Each row is a point on a tangle of strands that fork, close into loops and nearly touch. The rows are in no order.
In the rows, zero is written as 128.
Points whose rows are less than 142 apart are linked; no others are. Some points are linked to none.
j_473: [144  98 174  91 131 196 140 155 114 130 144 151 112 100  95 110 122  60
 104 165 101 175 147 149 105  68 139  77  96 123]
j_514: [ 86 104 164 164 171  53 131 139  94 106 137 123 149 150 114 109 172  87
 146  89 115 141 147 113 137 152 158 127 152 128]
j_394: [ 85 152 149 120 147 185 147 129 106 116 116 141 135 144 104 125 138  60
  90 126 155 202 113 105 101  99 102 204 106  81]
j_96: [120 150 126 164 163 110 117 143  70 153  95 176 131 114 139 132 128  92
 117 121 134 154 151 122 170 131 105 125 160  98]
j_918: [148 163  71 123 148 166 102  52 162 101 167  82 103 153 170 164 170 169
 122  87 108 101  70 153 110 166 103 128 143 115]
j_894: [103 109 149 119 154 165 127  69 129 130  71 171 133 124 107 158 106 168
 128 126 113 152  91 125 137  79 159 115  72 100]
j_100: [109 131 108 115  69 125  81 157 142 164  98 131 111 136 144 102 160  94
 104 123 152 164 150 126 102 137 118 143 119  72]
j_787: [ 96 177 126 136 134 125 143 125  75 150 142 156 133  89 111 119  79 186
  95 102 134 225 134 111 133 146 135 121 111 137]
j_615: [138 167  98 138 135 199 115 142 115 141 148 130 142 102 173 104  93 103
 146 170 131 181 124 104 121 125 130 112 129  98]
j_212: [204 201 151 105 137 150 142  86  55 148 137 115 154 126 142  95 109 171
 162 117 114 177 141 143 111 166 124 137 170 110]
j_383: [157 158 134 136 175 116 114 195 143 164 126 119 141  83 111  83 157  70
 145 112 134 149 173 160 160 141  89  71 120 111]
j_342: [136  56 149 124 122 135 100  96 116 161 125 117 135 190 170 112 151 101
  77 107 150 145 160  97  83 118 117 153 147 100]
j_377: [119 153 168 143 102 154 135 138 126 150 102 179 118 122 165 150 120 141
 126 152  70 100  89 114 141 106 124  93 151 167]
j_892: [ 75 109 156 113  80 111 153 113 135 116  94 128 121 165 112 124 182 110
 103 165 115 122 139  83 103 110 169 204 115 120]
j_294: [157 198  90 114 122 184 112  34 129 110 208 104 116 170 138 176 133 179
 150  94 114 144 104 147 123 155 105 112 139 127]
j_633: [142 103 132 135  74 113 118 158 202  75 149 127 153 133 147 160 142 140
  89 159 162 115 104 101 168 160 114 175  43 109]
j_441: [178 204 133 126 171 133 138  73 116 130 152 154 127 152  80 151 123 147
 127  91 124 150 132 180 143 132  85 132 109 117]
j_72: [172  75 146 122 159 154 127 170   8 138 121 118 115 155 156 131 114  98
 118 113 113 156 166 142 123 116 136 114 133 151]
j_69: [154 135  95 122 110 201 107  68 124 110 164 110 129 161 182 107 148 152
 137 137 120 166 132  71  71 113 122 150 113  78]
j_822: [143 115  99 126  88 132 158 113 171  79 135  67 133 154 137 138 207 166
 126 125 132  89  97 115 111 177 164 187 101 141]
j_930: [129 146 106 129 129 138 126 130 143 154 169 144  95 137 170 128  97 134
 198 123 118 193 118 154  86 156 108 137 101 146]
j_791: [113 137  80 164 150 104 129 141 145  98 123 107 132 123 135 156  76 112
  79 152  92  99 102 135 133 137 130 103 114 158]
j_235: [144 143  57 144 119 135 124  46 122  91 131 174 126 164 122 149 112 159
 106  97 165 177 122 145 128 151  78 145 132 127]
j_562: [ 97 126 124 166 166 113 173 109 160  92 128 135 118 121 107 161  97 116
  89 144 130  79  94 134 136 107 137 136 120 135]
j_925: [122 142 153 157 146 121 151 131 102 144 155 123 108 184 164 102 139 112
 119 100 133 164 152 133  82 166 114 197 132 156]
j_718: [ 91  84 153 104 145 128 145 179  89 131 103 153 140  66 119 104  74 106
 128 143 148 193 142 136 128 118 120 115 127 120]
j_810: [110 116  75 137  90 154 137 110 152 117 145 162 122 163 151 122 121 104
 149 168 138 103 165  86  98  93 115 165 131 151]
j_49: [130 163 127 137 142 111 122 132 123 168 113 124 136  86  70  94 136 174
 200  86 136 144 104 153 162 152 157  87 145  85]
j_34: [118 153  93 112 121 119 105 171 134 137  70  78 130 127 133 111  92  99
 117 120  63 143 135 128  74 137 128 152 130 149]
j_895: [107 154 139 146 122 118 131 132 128 132  90 150 117 121  76 145 148 107
 159  88 116  87  73 148 199 113 164 103 143 127]
j_76: [166 173  70  80 103 159  88  95 158 159 131 145 114 121 121 141 162 159
 170 115 124  82 110 153 130 117  96 135 132  78]
j_949: [119 155 127 141 122  97 151 157 153 110  92 124 133 127 103 100 137 104
 157 101 134  82 101 100 166 122 182 126 168 138]
j_748: [183 110  83 141 169 101 173 120  96 109 141 153 127 118  99 144 138 152
 146 126 129 102 139 156 167 117 141 170 117 122]
j_485: [138 157 130 153 150 180 112 178  58 166 166 122 158  88  84 109 101  90
 143 151  95 220 169  61 139  86 115  87 130  95]
j_872: [125 192 145 105 114 138 112 117  96 190 113 166 150  91  71 106 119 164
 185 105 109 194 135 137 146 153 160 107 134  82]
j_433: [120 170  78 112 107 144 135 117 162 151 110 138  72  91 137 152 120 212
 121 136 148 101  73 146 117 134 108 174  99 141]
j_153: [177 144 102 140 121 127 109 104 132 197 106 145 111 114 145 150 138 154
 189 124 120  66 103 143 159 118 119 135 145  70]
j_740: [ 82 104 144 115 137 140 105 103 128 162  89 159 112 129 104 151  86 138
 171 138  95 147 109 151 119  93 167  96 134 143]
j_929: [137 156 143 114 171 156 147 139 137 150  98 118 136 129  77 103 138 105
 127 123 107 114 152 172 158  71 148 120 109 170]
j_325: [168 143 120  83  83 137 135 134 135 121 112 125 154 161 168  86 156 139
 132  57 158 133 116 122 145 174 126 165 141 167]
j_224: [168 167 136 129 151 157 104 121 150 135 119 148 117 136 136 131 153  57
  82 123 115 171 140 175 145 114  69 108 117 114]
j_103: [144 183 140 116 120 141 145 135 106 122 118 133 132 171 158  87 126 103
 156  68 131 163 127 135  96 163 110 155 155 153]
j_672: [ 61 133 124 145 158 134 118 152  91 172 128 156 125 115 111 113 101 130
  79  90 143 252 143 120 129 112 120 122  96 133]
j_849: [127 169 114  93 120 129  98 178 144 128 145 102 111 115 146 131  96 119
 120 136  39 133 137 136  74 158  91 114  97 161]
j_110: [ 85 115 147 129 106 133 130 153 107 109 103 113 138 168 115 134 164  55
  71 134 124 158 122 106 123 113 166 194 103  89]
j_847: [135  70 167 114 123 135 110 170 132 118 116 118 152 146 155 129  91  93
  74 133 166 150 146 133 163  90 139  95  80 163]
j_569: [119  97 105 142  90 145 121 146 166 157 101 120 112 186 165 162 117 138
 164 114 168 113 101 147 183 137 129 151 125 191]
j_345: [144 141  82  72 143 126 107 123 114 130 155 100 150 127 181 103  85 194
 122  78 130 190 120 139 111 186 132 105 125 120]
j_424: [119 160  92 110 112 188 168 113 135 143 125 157  88  80 110 130 120 124
  95 156 171 199 121 185 115 112 104 113 142 121]
j_190: [167 130 106  79  48 146 125 132 182  98 117  69 132 132 170 110 159 178
 128 107 152 117  98 121 129 176 152 144 132 153]
j_995: [134 142 119 152 121 107 122 122  85 101 146 192 114 111 148 135 137 106
 120 131 117 193 126 144 139 147 133 146 126  82]
j_462: [ 93 150 147 171 152  90 173 101  94 125 110 157  92 102 102 158 150 150
 119 110 132 108  81 154 161 121 188  97 170 123]
j_731: [ 91 132 157 130 145 124 127 165 122 110 120  99 147 164  84  97 117  14
 158 125 107 148 130 136 143 115 159 110 158 149]
j_19: [139 116 167  97 129 165 118 130 142  98 103 148 168 164 121  97  99  74
 153 121 109 135 128 112  96  85  99 137 119 114]
j_706: [153 141 152 151 155 109 112 162 144 158  89  88 130  92 100 108 156 115
 185 105 139 102 147 161 178 139 131  83 121 100]
j_299: [135 151  84 116 114 122 108 142 153 163  71 138 145 141 140 133 125 186
 148  83 121  92 122 115 171 147 108 185 111 138]
j_449: [129 137 129 128 118 112 106 168 129 126 170 126 107 120 173 100  84 120
 174 130  57 162 127 125  62 181 112 128 129 147]
j_772: [138  72 138 127 121 152 126 162  56 144 122 117 103 147 178 115  98 103
 144 157 105 177 131 127  96 115 163 171 117 160]
j_192: [ 75 134 167 150 195 135 169 191  38 117 127  75 124  90 118 116 138  50
 111 156 138 165 146 104 143  97 130 110 171 131]
j_406: [ 62  62 157 136 150  60 118 181 106  86 111 120 148 107 108 159  96 120
 137 145 101 106 140  95 176 150 168  93 122 176]
j_876: [136 148  62  92 131 200  90  80 159  86 126  97 119 115 163 146 108 165
 105 151 142 133  96 138 117 119  66 142  82 120]
j_348: [ 87 104 180 149  97  54 141 176 175 118 117 118 131 122  91 166 114 141
 139 191 140  95  98 137 140 146 188 176 121 148]
j_832: [126 114 196 126 127  67 144 147 120 122 107 118 119 123  70 157 142  98
 142 187 120  25 137 145 158 111 124 119 167 158]
j_890: [141 150 110 149 147 138 126 185 119  79 131 139 143 116 128 154 100  92
  52 131  76 126 120 120 160 133 121 109  80 162]
j_986: [128 140  86 170  99 128 113  77 108  99 155 168 105 117 145 145 115 148
 117 160 114 189  86 128  99 168 154 119 138  64]
j_531: [143  79 124 112  78 161  87  97 120 143 141 115 134 172 206 111 164 113
 123 128 129 156 124  90  74 130 117 170 105  83]
j_159: [156 109 114 102  89 162 124  96 172 122  75 130  98 136 121 133 130 128
 155 145 161  89  83 177 113 125  83 156 148 134]
j_384: [123 181 117 138  75 158 117 143 133 162 135 183  77  90 132 165 159 166
 112 125 106 106  99 122 164 108 131  79 145 157]
j_218: [168 142 118  88 105 138 137  80 151 130 111 152 114 145 133 129 128 143
 122 101 160 100 138 140  90 134  30 154 156 155]
j_821: [127 152  81  90  79 125 123 160 154 149  87  73 123 113 136 104 117 132
 104 135 102  97 141 119  83 139 146 108 165 132]
j_290: [130 138 132 107 119 139  85 182 139 179 116 139 105 144 119 129 153  50
  93 138 105 153 184 150 115 116  97 125 118 115]
j_548: [137  88 123 143 128 117 155  95 143 101 153 165 112 139 167 134 107 168
  87 136 167 135 131 105 105 126 121 128 131 135]
j_593: [149  91 223 133 121  67  84 158 151 139 136 123 152 129 135 146 137  89
 113 142 119 106 148 135 118 147 124 122 122 106]
j_108: [ 86  80 191 151 174  69 125 167  73 122 131  75 164 132 129 130 150 108
  78 129 107 107 158 117 129 138 170 130 119 132]
j_46: [111 131  78 150 131 166 122  47 153 108 168 136  87 135 110 150 133 156
 133 161 150 173 110 136  81 136 132 133 115  68]
j_353: [ 90 112 176 115 129  68 140 158  65 115 108  94 163 137  78  77 187 104
 125  58 122 126 177  94 124 147 157 133 167 117]
j_269: [141 159  92 122 135 125 123 151 120 130 151 146  96 109 138 111 163 159
  89  98 129 133 144 157 155 136 145  97  91 108]
j_84: [102  84  96 125 129 122 130  76 128 125  94 160  92 149 104 154 156 153
 147 131 162 141 109 154 130 132 147 171 103 120]
j_252: [137  79 219 143 127  69 109 165  96 119 113 101 161 104 108 127 151 126
 120 134 109  92 149 124 161 131 182 103 110 108]
j_719: [ 88 128 112 145 115  95 107 133 172 148  77 137 133  87 123 135 117 135
  94 116 148 129  91 134 143 155 140  89 143 107]
j_807: [127 149  93 118  97 163 115  77 168 116 167  92  95 123 155 181 181 190
 112  90 135  63  37 124 112 134 140 101 127 133]
j_469: [110  69 121 158 157  64 154 139  65 150 151 133 124  97 146  83 123 147
 160 127 166 164 166 100 112 159 141 160 184 111]
j_572: [118 115 105 143 115 137 145 144 193 115 121  85 125 158 164 129 107 146
 147 140 149 130  87 153 150 157 126 182  97 160]
j_225: [148 156 101  75  80 139 115 147 166 102  79  69 133 116 168 114 134 154
  79 133 144  87  94 144 113 155 136 125 159 112]
j_727: [155 122 134 147 164 121 135 125  91 108 223 153 133 144 119 103  78 119
 136  84 162 207 153 125 120 143 143 100 100 117]
j_346: [120 102 165 132 125 151 119 183 126 127 116 145 121  96 121 140 131  73
 104 187  73 139 137 131 153  84 155  90  96 114]
j_407: [ 94 111 151 127 190  95 151 146  79 102  99 102 124  74  57 109 155  79
 173 168 141  79 159 136 154  91 108  60 186 133]
j_302: [175 131 213 134 113 131 133 143 138 127 131 129 109 102 145 117 180 111
  67 155 157 124 133 169 108 114 103 148  94  80]
j_380: [147 105  66 129 117 105 117 152 160 141 124  79 150 129 135 101 131 125
 127 147 118  78 148  93 112 134 154 139 135 113]
j_228: [166 156 111 100 139 134 104  88  98 142 164 103 108 133 187 130 122 184
 115  94 119 167 131 149  94 158 130  54 152 118]
j_492: [ 96 136 128 113 134 174  79 107 167  75 136 108 130 166 139 130 134 117
 128 131 122 183  94 113  81 147  82 185  77 118]
j_5: [ 82 134 115 159 132 105 121 172 109 152 134 114 116 110 158 126 111 168
 153 122  93 165 139 118 146 157 166 119 121 170]
j_942: [115 183  88  77  94 148  85 130 192 142  96  76 120 128 157 151 131 138
  97 108 124  86  75 149 126 157  75 141 149 112]
j_538: [103 133 179 128  80 128 125 112 187 165  72 154 133 106 125 128 169 166
 122 109 149 105  69 136 126 140 152 104 136  90]
j_841: [149 138  66  98 113 105 129  83 139 119 135 154 112 170 108 135 139 129
 114  55 150 117 159 137 111 136  92 137 164 131]
j_864: [115 130  98 106  65 128 132 126 162 138  79 135 113 128 120 163 152 187
 121 133 135  76  91 106 147 126 116 193 104 155]
j_97: [155 101 106 121 118 131 134 121 189 105 163 127 130 103 162 151 157 208
 119 129 157 106 105 105 156 160  96 181  65 113]
j_510: [157 213  95  95 123 170 126  40 121 162 190  84 130 165  92 161  85 204
 169 104 149 146 113 164 139 173  83 122 137 102]
j_904: [114 164  87 165 118 146 128 100 126 128 141 190  96 104 125 184 121 178
 117 100 140 120 107 105 174 113 121 111 105 162]
j_592: [106  76 122 154 154  67 161 143 110  62 156 131 144 103  88 136 107 122
 171 140  94  83 145  91 148 137 156  78 144 173]
j_355: [158 113  84 112 130  89  95 164 138 162 113 125 138 141 121 145 154 158
 148 108 114  84 157 140 177 132 116 184  60 117]
j_423: [110  71 188 125 107 156 129 145  95 112 125 133 121 167 171 139 109  70
 125 170  91 147 132 133  91 101 160 121 135 165]
j_408: [101 133 156 119 139 114 169 126  61 108 116 128  99 134 112 118 133 107
 136 124 112 106 152 128 144 110 149  81 201 212]
j_113: [147 214 132 128 144 140 157  82  78 167 154 160 145 154  69 155  89 185
 117  94 107 149 139 148 123 138 129 119 134 147]
j_115: [145 163 108 173 151 144 101 133 113 187 142 179 132 109 118 136 120  75
 112 138 143 202 155 153 160 119  88  88 145 127]
j_168: [ 95  90 107 123 111 111 149 114 122 156  97 139 109 177 133 148 146 124
 147 122 150 112 131 136 178 112 149 165 151 178]
j_695: [193  64 145 121  89 125 137 108 175 128  99  90 156 164 135 171 145 154
 112 202 152  77 108 141 112 144 135 210 132 125]
j_891: [116 141  69 136 119 140 143 108 117 148 152 145 127 146 154 124 131 179
 153 162 111 132 158  72  94 101 140 144 149 142]
j_935: [ 89  84 107 172 154  59 145 178  40 110 118 114 116  53 129 118 112 112
 181 172 139 138 160  92 121 169 136 132 172 110]
j_337: [ 83 102 114 149 181  75 150 131  71  95 159 119 122 108 104 131 108 131
 205 142 125  88 171  63 129 132 118 105 175 202]
j_596: [ 84  58 132 129 142 101 124 165 120 162  97 134 113  93 125 114  92 105
 139 168 146 180 124 164 153 109 168 149  94 110]
j_597: [110  98  91 136  87  93  95 160 173 150 114  98 122 121 159 109 127  96
  93 133 150 160 127 154 126 159 137  91 109 111]
j_545: [132 154  92 161 110 167 128  78 121 132 157 146 142 155 177 115 166 188
 172 135 134 151 122  82  95 138 159 170 138 105]
j_527: [145 175 121 123 139 141 127 156 141 187 158 119  98 132 143 101 121 149
 209 126 130 137 149 162 119 148  99 129 149 160]
j_265: [145  90 121  70  50 124  85 109 212  81 103  93 142 151 128 150 122 124
  93 153 138  94 119 115  88 147  98 148 121 135]
j_454: [109 160  99 120 137 150 120 116 100 158 123 146 162 139  98 107 101  96
 141  98  97 174 178 108  98 114 141 124 132 127]
j_910: [133 132  92 129 103 110 116 114 144  91 106 170 149 157 110 104 125  47
 104  83 137 103 147 122 125 126 108 128 153 130]
j_824: [ 82 122 114 132 142 149 136 151 132 153 129 128  97 125 112 114 116  67
  54 104 145 226 149 146 101 128 118 100 130 142]
j_220: [165 118 131 101 156 148 131 124  84 112 135 157 149  96 169 117  89 154
  85 124  89 125 110 122 129 107 119 100 105 120]
j_481: [139 170  96 115 131 157 129 143 165 149  96 116  98 122  94 143 123 121
 149 116  93  83 116 164 134 104  99 105 126 167]
j_150: [ 72 135 123 140 168 157 138  99 143 108 114 113 144 177 124 106 112  97
 114 100 132 201 101 109  88 138 114 195 102  98]
j_21: [ 92 117 136 125 152 124 135 180  87 124  85  97 161  99 128  97 115 114
 160 159 115 116 155  98 177 114 163 146 115 129]
j_643: [137  84 195 128 149  83 145 156 114 102 111 100 170 136 122 111 128 105
 140 171 116  39 140  88 149 116 128 147 166 174]
j_15: [165 146 112  84 114 145  82  94 165 132 136 150 119 150  96 136 156 125
 150  96 118  75 148 142 139 114 128  82 124  70]
j_685: [103 149 129 183 183 157 151 197  66 123 138  99 154  91 128  92 132  61
 119 132 148 150 185  76 177 106 119  91 158 173]
j_756: [154  71 169 145 116 116 126  79 137 129 131 147 145 181 179 135 170  98
 131 138 152  86 148 109 111  98 117 146 149 120]
j_99: [131 182  72 106 132 167 109  37 141 103 119 167 119 119 123 158 111 188
  95 120 143 144 110 134 137 121  52 128 128 130]
j_839: [144 118 156  91  57 149 103 152 161 109 151 151 113 138 163 123 169 126
 110 134 125 133 146 131 113 156 108 141  75 144]
j_336: [140 115 155 149 118  59 154 138 137 133 133 128 123 133  86 174 141 122
 186 128 102  16  85 147 153 136 137 160 155 151]
j_644: [165 106  84  99 100 120 173  96 116  95 123 154 106 127  90 139 155 164
 150 115 148 109 111 156 130 130 147 185 131 120]
j_893: [142 142  98  72 136 157  97  91 201 153 168 118 102 149 136 137  93 157
 153 103 154 178 113 184 130 135 104  68 138 135]
j_619: [182 179 123  85 123 164 120 117  85 156 115 144 158  91 129  90 124 187
 158 122  98 178 137 134 128 115 130 141 112  84]
j_176: [149  93 149 101 114 102 139 121 182  62 117  94 176 146 118 128 139 121
  74 127 126  89 125 108  92 125 131 143 131 116]
j_916: [142 161 126 147 144 159 118  61 104 135  50 168 156 135 150 152 119 163
 118 130 122 128  96 135 154 108 133 146 126 120]
j_58: [144  61 126  79 167 111 142  99  79 124 125 146 147 162 100 131  97 125
 153 118 123 123 152 151  95  88 130 163 128 127]
j_490: [126 109 115 170 121  71  78 187 146 119  94  87 171 158 113 169 109  97
 104 150 107  78 160  96 165 150 134 154 103 160]
j_784: [ 63  76 177 136 123  80 135 159 146 169 122 105 119 139 123 123 135 139
 160 159 142 147 130 150 148 145 173 164  92 139]
j_120: [140 109 100 137 109 124 152 123 168 138 145 136 144 107 138 135  88 186
 149  98 155  56 100 112 129 133 109 103 172 165]
j_206: [149  90 152 119 106 135 128 166 150 124  88  97 163 163 135 115 115  87
 132 150 137 136 132 154 176 101 137 147  67 133]
j_524: [181 189 126 137 158 150 124 188 134 125 172  93 118 109 110  99 148  66
  95 108 105 162 156 167 141 135 100 100 103 122]
j_522: [155  97 187 108 136 165 128 144 139  96 161 161 117 110 127 116 154  93
  93 158 148 162 121 153 118  91 107 120  63  93]
j_53: [158 134 131 178 134 105 129 174 121 144 162 107 121  86 180 110 182 153
  86 137 130 105 144 134 157 157 150  98 102 100]
j_869: [164 128 151 132 152 108 135  94  96 143 144 199 135 118 105 120 164 148
 156 126 138 114 156 141 154 100 128 163 112  69]
j_271: [ 95 154 164 177 141  75 142 161 121 101 114 132 148 132 117 119 153  92
 134 102 117  88 139 103 171 163 139 119 163 181]
j_678: [110 156  95 154 141 116 132 133 122 152 136 124 149  95 132 121  93 161
 179 110 127  95 120  73 124 147 121  99 209 154]
j_813: [155  63 118 141 112 100 154 134 163 116 142 123 155 120 138 155 111 207
 128 127 142  71  94  97 165 137 155 113 119 154]
j_642: [141  78 167 139 152  87  94 136 155 120 165 123 141 148 160 109 129 103
 130 118 115 131 127 146  97 153 128 118 100  81]
j_566: [122 127  85  90 141 161 120 141 194  71 125  90 143 139 156 122  85 138
 134 129 123 139  81 121 117 136 109 151  69 133]
j_132: [100 180 106 141 148 123 150  85  97 136 135 152 131 137 100 139  97 209
 104  66 119 168 132 101 126 155 142 125 145 145]
j_430: [153 156 113 100 140 147 120 119 180 163 143 121 128 121 130 117  90 129
 142  93 125 116 112 161 127 115  81  44 147 159]
j_953: [165  71 146 127  83 104 114 181 161 118 114  93 155 117 146 143  88 161
 127 184 138  79 109 121 145 157 163 126  91 149]
j_533: [133 151 156 107 110 143 136 136 140 106 169 152  84 151 144 107 167 136
 102 107 131 146 149 132  77 154  84 184  92 164]
j_306: [ 66 116 148 167 196  74 165 115  99 118 128 111 122  88  79 135 133 113
 144 134 150 102 125 143 159 113 152  73 192 136]
j_842: [152 122  60 125  86 133 145  92 169 156 178 111  97 126 134 166 165 176
 144  68 171  72  56 124 148 158 119 114 146 111]
j_413: [107  97 201 104 144 119 148 156 142 122 135 143 156 123 105  76 111  67
 130 116 130 133 132  88  99  96 107 150 125 115]
j_333: [117 113 152 150 169 123 164 148 107 117 185 143 137 101 116 102  57 104
 130 132 145 197 135 130 101 119 125  88 146 129]
j_837: [ 89 117 154 137  75 138 136 101 184 156 110 173 103 130 138 140 138 137
 168 117 186 119  61 124 148 105 118 118 141 101]
j_304: [ 91 119 152 138 139 114 153 166 111 107  96  64 124 137 109  98 140  58
 143 152 136 103 157 155 143 114 152  94 190 198]
j_43: [134 132 169 137 143 167 124 144 124 104 120  99 151 169 131 101 113  46
 146 130  77 140 119 129  96 101 163 114 108 136]
j_751: [139 110 129  63  70 153  71 129 170 110 126 120 113 141 141 145 143 127
  65 161 115 115 149 142 106 118 103 144  61 105]
j_639: [168 164 140 122 153 153 126 115  54 121 140 163 143 108 136 128 110 120
  96 117  83 157 153 110 114 107 131  49 159 116]
j_152: [143  88 117 133  98 112 127  82 158  92 164 180 102 115 155 171 152 160
  91 128 118  98 115 103 110 150 118 104 105 115]
j_26: [185  92 156  96 103 128 130 129 177 121  81  79 134 132 130 113 122 117
 134 192 142  84 106 181  93 122 104 156 126 106]
j_434: [ 90 213  81 114 128 148 127  90 171 173 147 117  72 113 103 156 142 186
 127  91 171 135  91 150 122 135 107 127 124 112]
j_138: [157 110 156 160 120  92  97 164 144 123 114 128 163 141 132 187 126 104
 105 207 109  71 146 125 176 113 127 170  70 153]
j_535: [144 108 137 140 173 121 117 129 118 151 182 124 112 136 139 118 121  92
 130 121 122 172 146 136  80 138  97 163  91  57]
j_276: [118  88 168 150 179 143 142 181  22 125 145  72 114 130 157 106 107  86
 120 119 119 170 156 100  98 118 161 106 175 131]
j_762: [158 156  43 106  99 159 143  94 165 143 183 116  76 115 103 141 137 179
 160 101 199 127  92 164 148 135 136 120 126 113]
j_561: [158 135 151 143 167 132 134 121  75 114 141 126 164 106 138  97 109  91
 130 144 100 109 184  92  91  98 103  78 180 137]
j_65: [130 104 112 138  94 146 124 138 165 121 139 169 144 138 152 169 112 127
 131 180 126  75 135  91 170  97 103 145  89 162]
j_446: [130 143 161 122 147 109 133  81  64 179  93 184 140 117  95 129 154 165
 148 103 139 109 165 128 139  81 143 112 164 103]
j_707: [164 193 122 135 115 141 119 117  48 142 175 119 120 129 162 108  99 163
 157 105 111 210 142 139 116 198 128  60 173 122]
j_201: [144 166 109 138 145 162 108  85 116 128 170 132 157 177 112 117 103 120
 143  80 120 196 153 127 121 143 152  83 123 132]
j_231: [ 88 129 113 129 147 121 132 139 109 150 151 134 122 123  81  96 123 128
 161 124 149 140 196 112 136 112 152  98 146 141]
j_260: [126  56 143 127 167 119 121 123 110 149  97 164 159 145 136 120  83 124
 179 128 127 121 140 142 132  96 143  94 140 158]
j_778: [ 97  68 111 139 155  87 161 126  96 125 154 150 134  87 156 111 101 156
  97 150 173 140 155  98 109 120 140 134 153 115]
j_193: [116 154  92 138 150 138 121 102 139 131 159 184 111 129  98 159 122 134
  78 115 117 134 145 142 151 103 131  89  98 151]
j_254: [108 183 125 152 160 154 135  63 140 105 150 185 125 153  76 164 130 108
 146 130 129 135 126 145 145 104 107 131 108 126]
j_786: [109 143  71 110 138 177 118  60 159  76 134  92  73 109 118 146 159 165
  90 161 147 162  99 154  89 132  98 144 102 101]
j_722: [ 88 126  76 133 151 101 167  98 145  96 120 166 128 143  88 132 116  90
  95 118 127  79 135 113 117 100 125 116 183 131]
j_670: [155 144 145 116 117 168 144  89 107  73  97 165 150 110 173 127 144 150
 117 127  89 115  88 113 126 118 136 139 107 101]
j_686: [143 132 170 167 129 114 138 179 127 149 171  96 120  98 152  97 170 108
  61 160 140 111 157 131  97 138 144 134 116 123]
j_371: [144 120 163 146  62  66 111 162 182 114 103  90 141 123 117 185 104 160
 104 180 145 105  73 124 115 161 178 154 135 129]
j_980: [143 123 167 129 154 140 144 152 159 112 119  93 154 146  99 105 151  93
 101 157 130  84 134 157 159  87 155 166  92 142]
j_352: [ 89 154 121 170  61 148 115 104 232 134 131 111 101 160 169 154 161 122
 123 138 133  80  93 104 135 132 137 118 139 147]
j_968: [132  75 154 159 119 113 152  95 155 147 113 100 141 148 162 151 177 134
 109 191 149  81 117 127 127 110 156 179 138  78]
j_338: [163 132 105 134 124 122 113 173 103 159  90  99 137  90 154  80 122 134
 160 163 129  84 161  97 133 127 133 146 130 102]
j_95: [ 95 113 204 134 120 111 171 115 173 109 133 126 176 157 149 138 125 145
 130 169 127  34 117  94 133 103 135 159 174 167]
j_819: [117 165 159 140 147 121 166 154 137 135 149 157 109  69 119 104 124 118
 137 150 122  95 135 140 113 124 102 116 150 136]
j_887: [100  82 134 134 176  77 131 179  34 119  95  88 143  99 120 107 117 113
 170 146 109 124 156  68 133 147 138 148 123 113]
j_507: [151 170 168 132 131 165 109 112  50 173 138 142 163  96  86 109  84 118
 132 134 108 215 185 115 112 109 105  58 170 104]
j_358: [159 116 138 108 126 128 121  80 154 126 152 138 145 138 113 119 138 174
 129  75 125  83 124 121 133 107 167  67 123  92]
j_641: [106 144 153 148 195 105 160 121  47  93 145 108 160 131  98 112 108  89
 196 132 113 111 187  77 100 121  98 113 204 159]
j_249: [109  98 178 135 162 103 144 170  77 114 134 120 111  88  98 134 146  60
 126 194  89 119 148 150 171  79 164 107  99 151]
j_370: [165  84 103 127 116 148 133 100 158  55 133 112 141 137 139 139 173 179
 126 122 141 121 100 108 128 141 108 235  78 138]
j_402: [ 78 139 130 135 145 141 163 116 158 131 112 124  91 130 118 114 130 101
 104 125 171 184 121 162  99 121 132 104 168 142]
j_122: [ 73 123 149 134  78 156 112 100 226 128 130 135  90 160 119 159 155 134
 141 139 173 102  94 130 121 114 125 154 103 135]
j_744: [172 123 147 146 106 114 143 131 129 173 114 117 105 125 126 160 156 182
 155 140 114  41  92 162 154 138 126 142 144 133]
j_586: [131  90 184 113 141  85 120 126 132 125 115 145 138 114  99 126 130 161
 118  76 111  71 127 129 135 125 167  85 133 129]
j_987: [ 84  92 175 118 148 111 138 176 104 133 153 125 150 123 102  72 126 102
 121 134 157 110 192  93 111  85 121 115 147 141]

A piece is two or more points that can be reached from each other along the links. Count, over all rows, the pieces, the separate loops (a circle has one, a figure eight two, a Y none), the forks (points with three links) and the tips (points with one).
pieces: 8
loops: 0
forks: 12
tips: 28

How many points has the smallest loop of links through each point below? Write 0 if it is on no loop.
j_778: 0
j_271: 0
j_644: 0

A tip is a point with one link. Name the tips that can be reached along the links from each point below, in the order of the rows.
j_449: j_633, j_942, j_527, j_176, j_152
j_346: j_377, j_424, j_249
j_304: j_408, j_685, j_678
j_507: j_485, j_406, j_58
j_462: j_353, j_407, j_535, j_95

Name the points in between on the shortest way along the links from the first point to the second, in order.
j_473 / j_377: j_522 > j_302 > j_686 > j_53 > j_269 > j_193 > j_904 > j_384
j_719 / j_110: j_597 > j_100 > j_290 > j_224 > j_115 > j_96 > j_995 > j_986 > j_46 > j_786 > j_876 > j_566 > j_492 > j_150 > j_394
j_370 / j_152: j_822 > j_190 > j_225 > j_821 > j_380 > j_338 > j_21 > j_887 > j_935 > j_469 > j_778 > j_548
j_358 / j_407: j_586 > j_252 > j_108 > j_514 > j_271 > j_949 > j_895 > j_462 > j_306
